A landscape with many valleys, sampled at points; each row gives a point and its height.
A ball rolls from a point to whichever of its 5 nearest points has the largest drop for the distance, and stops where none of them is lower. Distance is the straight distance between rows; heights are no part of it.
J40: [112 137  99  93 125 106 159  95  63  81 105 128  58 105  71]  h=115
J222: [123  57  99  98  48  86 107 149  96  91  84  88 110  84 157]  h=142
J920: [ 94 115 110  99 121 103 111  71  68  97  93 118  93 122  79]  h=245
J560: [106  89  98  94  84  99  68 107 135  94 106  75 117  89  97]  h=96
J921: [ 98 130 115  99 114  77 122 101  89 126  97 144  94 105  50]  h=130
J827: [ 92  74  67 129 100 127 110 105  97 120  96  96  91  94 167]  h=214
J260: [ 97  74  72 125  94 120 106 116 117 122  96  88  95  91 160]  h=192
J90: [102 123  83  90 121 110 110  65  49  66 104  89  60 115  92]  h=123
J142: [101  85 129  91  90  97  86  85 119 101 109  94 123 106  68]  h=322
J463: [112  88 152  78  67  86  91 106 135  84 106  93 137 101  65]  h=209
J193: [ 74 102  59 125 127 122 113  94  85 112 100  92  78 104 165]  h=224
J523: [ 96  97 135  98 102  92 107  93 106 119  98 125 113 105  53]  h=129
J386: [107  93 101  89  72  82  79 134 144  87  97  76 118  78 109]  h=72
J684: [ 97  95  93 104 110 116  73  77 101 102 107  95 112 110  93]  h=670
J250: [ 99 104 104 102 119 109  90  66  79 104  93 108 103 118  81]  h=524
J875: [ 89 126  61  96 129 108  88  77  63  82 110  83  72 115 114]  h=187
J242: [100 121 101  94 117 110 120  71  54  81  98 109  68 119  84]  h=121
J530: [126 156  91  85 126  89 142 111  83  95 100 146  57  91  59]  h=107
J299: [105  90 111  97  82  98  70 100 138  90 108  82 116  95  86]  h=117
J994: [ 80 117  60 109 130 112  85  82  85  99 105  87  82 103 127]  h=292
J123: [ 96 111 103  98 118 111  99  68  67  94  98 107  93 122  83]  h=333
J687: [112  54  93 105  62 103 110 140 107 100  93  84  96  81 160]  h=128
J555: [107  86  94 101  79  91  81 136 140  91  99  75 117  76 120]  h=79
J866: [ 95  93 144  93  88  88 112 107 115 122 107 132 122 103  43]  h=388
J636: [121  70 113  84  45  68 103 152  83  89  77  89 123  86 168]  h=196
J214: [ 75 115  56 118 131 115  96  88  85 105 104  90  87  99 148]  h=65
J981: [ 98 121 119  97 121  90 121  88  84 117  89 140  94 113  59]  h=239
J381: [104  89  86 108  94 104  76 112 127 105 103  75 109  85 114]  h=205
J654: [ 95 107  84 101 123 105  79  68  82 106 106  98 103 113  97]  h=624
J783: [109 122 100  88 120 114 139  75  49  74  98 107  53 118  77]  h=118
J584: [ 95  99 149  94  83  80 115 113 132 117 112 136 127  93  40]  h=356
J833: [108  67  86 118  74 106 104 139 124 105  91  87 100  79 147]  h=132
J197: [112 144 106  88 125  95 146 103  72  91  98 134  57 102  64]  h=113
J942: [ 80 104  61 118 122 118  94  94  96 114 101  90  86  93 141]  h=139
J780: [104  86 140  90  79  94  91  95 126  98 107  98 124 101  64]  h=314
J425: [ 88 104  70 116 113 113  77  89 104 112 108  88  97  98 119]  h=557
J109: [ 92  98 135  95  97  87 113  98 110 126 104 134 117  97  45]  h=375
J408: [118  54  86 117  69 115 110 126 102 110  95  87  95  83 164]  h=151
J311: [ 89 114  76 104 122 112  78  75  91 101 105  91  95 114 109]  h=553
J867: [111  94  98  90  65  76  88 145 138  82  87  76 121  78 131]  h=64
J238: [ 74 118  49 109 134 111 105  89  73  95 103  86  70 103 151]  h=241
J695: [ 93  83  74 117  95 110  91 115 127 114 104  79 102  83 134]  h=290
J391: [ 99  86 122  98  94 105  84  83 112 102 107 101 119 109  72]  h=414
J156: [106  70  94 105  64  88 108 143 123  93  90  81 105  77 146]  h=88
J26: [ 90 104  85 108 116 108  72  79 101 105 107  89 101 109  99]  h=707
J138: [102 123  93  90 123 113 111  70  55  74  99  96  66 121  89]  h=122
J13: [ 88  94  68 122 108 109  89 103 117 116 107  88 101  92 138]  h=366
J541: [103  89 102 103 100 107  65  86 118  98 114  90 118 102  86]  h=378
J58: [107  86  99  96  64  73  97 149 125  89  88  78 116  77 137]  h=50
J520: [ 95  92 115 100 106 108  84  75 101 107 104 104 109 114  73]  h=562
J219: [107 135 107  96 122  82 128 102  75 114  95 143  84 109  60]  h=138
J264: [102 121 114  97 117  94 124  86  70 111  94 133  91 114  63]  h=190
J607: [112  97 134  78  69  92  78 110 135  76 101  72 132  93  84]  h=119
J782: [112 100 108  81  68  76  69 131 141  77  99  72 130  80 110]  h=76
J155: [ 99  85 157  89  78  92 103 107 130  99 105 111 134  98  57]  h=301
J974: [ 96 104 120  99 110  97 108  73  87 114  98 126 106 114  61]  h=462
J609: [ 99 106 118  94 119 102 114  80  70 109  92 119 100 121  71]  h=319

For each start below, name the point where the ball stops.
J155 -> J58
J90 -> J530
J408 -> J58
J541 -> J58
J311 -> J214
J920 -> J530
J260 -> J58
